Each row is a point on a landscape with many valleys, with its height.
A ball rolls from a point to whichever of its 5 nearest points has the largest drop for the distance, and stops where none of them is lower. Distance is the straight distance between rows; heights are no part of it.
(371): [  7  24  -9   5  -7 -21 -11  19]  (h 392)
(449): [ 18  -5  76 -15 -56  -2  38  56]  (h 325)
(20): [  4 -20 -18  17   5  27  -5 -70]  (h 423)
(135): [  3  21 -29 -16  44  10   9   7]  (h 382)
(234): [ -5   5 -25 -16  27  -4  -7 -21]  (h 81)
(157): [ -2 -17  66  24 -76 -33   9  34]  (h 78)
(655): [ 28  26 -26  21  -4   4 -12 -28]  (h 310)
(65): [  4  10 -19  11 -12 -16 -18 -33]  (h 535)
(278): [ 20  -9  69  19 -76  -9  27  43]  (h 190)
(591): [  3  17   1  15 -33 -38  -8  21]  (h 384)
(181): [ -5 -44   9 -40  39  58  13  -6]  (h 506)
(502): [-25  -3  -9  10   3 -54 -26 -11]  (h 394)
(363): [ 23  44   4   9 -16 -12   4  51]  (h 293)
(370): [ 19  20  43   4 -51 -23   4  60]  (h 354)
(352): [-23 -22 -23  20   0  -9 -20 -67]  (h 356)
(218): [  2   1 -18 -21  79  68  37   8]  (h 513)
(85): [ 12  31  36  -6 -43 -24  14  77]  (h 410)
(48): [ 25  32   2   6 -29 -10  -8  25]  (h 291)
(37): [-16  -2 -21 -28  49  14   6  -8]  (h 379)
(325): [  5   0  19  50 -59 -36 -13   3]  (h 252)
(7): [ 39  52 -21  15   4  17   8  11]  (h 222)
(519): [ -4  50 -20  -8  35 -20   4  44]  (h 399)
(583): [  6  30 -28 -15  57  34  16   7]  (h 436)
(458): [ 34  14  41  22 -59 -14  19  40]  (h 319)
(286): [-15  33 -15 -13  17 -27 -12  19]  (h 368)
(663): [ 35  46 -15   8   4   2   3  27]  (h 153)
(255): [-33 -71  13 -30  22  25   0 -34]  (h 591)
(351): [  3 -22  -2 -26  62  78  32  -6]  (h 496)
(422): [ -4 -95  30 -15 -14  68   1   5]  (h 550)
(217): [ -1 -58  23 -32  20  85  20  13]  (h 528)
(57): [  8   9  17   8 -37 -49 -11  44]  (h 421)
(641): [-22 -23 -14   9  11  -7 -10 -55]  (h 12)
(597): [ 39  32   5  32 -49  -8   5  34]  (h 101)
(563): [-11  14 -19 -19  32 -11  -4  -6]  (h 292)
(462): [ 13  26   2  33 -59 -23 -12   0]  (h 398)
(184): [-27 -20 -14  -1   7 -23 -16 -36]  (h 290)
(222): [  6 -14 -17 -24  43  49  15 -23]  (h 451)
(308): [ 43  41   9  15 -44   6  11  36]  (h 208)
(461): [-25  -7 -12 -25  30 -27 -16  -4]  (h 357)
(260): [-11 -38 -14 -11  28   8  -5 -46]  (h 481)
(511): [ -4  -8 -27  13   3   3 -12 -53]  (h 446)
(651): [-39 -14  -6  19 -11 -54 -24 -26]  (h 407)
(343): [-23 -12  45  52 -70 -55  -7  10]  (h 178)
(418): [-26 -12 -22 -23  38  -4  -7 -10]  (h 349)
(205): [-31 -71  20 -35  19  43   8 -17]  (h 559)
(446): [  5 -28   0 -31  55  67  17  -2]  (h 492)
(413): [ -6 -55  -6  -5  22  38   6 -70]  (h 659)
(202): [-35  -6 -14 -17  22 -43 -16 -10]  (h 365)
(82): [ 15  25 -32  10  17   7  -5 -19]  (h 377)
(406): [ 23  33  29  10 -38 -16   6  61]  (h 329)
(13): [-16 -24 -14  37  -1  10 -15 -78]  (h 409)
(36): [ 21  28 -33 -11  54  47  14 -13]  (h 456)
(552): [-12  33  12  -9 -20 -43 -10  41]  (h 400)
(53): [-47 -53   5 -35  20  -3  -4 -27]  (h 600)
(468): [ -7  42   1  -6   4 -30   0  48]  (h 366)
(204): [ -6  14  -2  23 -19 -38 -18 -13]  (h 448)
(435): [ 18   0 -33  16   9  17 -11 -52]  (h 373)

Where does a ball stop that starts at each point below?
(325) | (157)
(205) | (234)
(204) | (597)
(435) | (663)
(502) | (641)
(85) | (597)
(53) | (641)
(422) | (234)
(651) | (641)
(202) | (641)
(57) | (597)

Call two points neighbours if one is among the 5 nearest of the other. Go from one point of each pair to the other, from neighbour to neighbour, staying as low as possible. Name the highest point that can't be avoided.
(641), (597) | (286)
(597), (157) | (458)
(641), (234) | (461)
(663), (597) | (308)
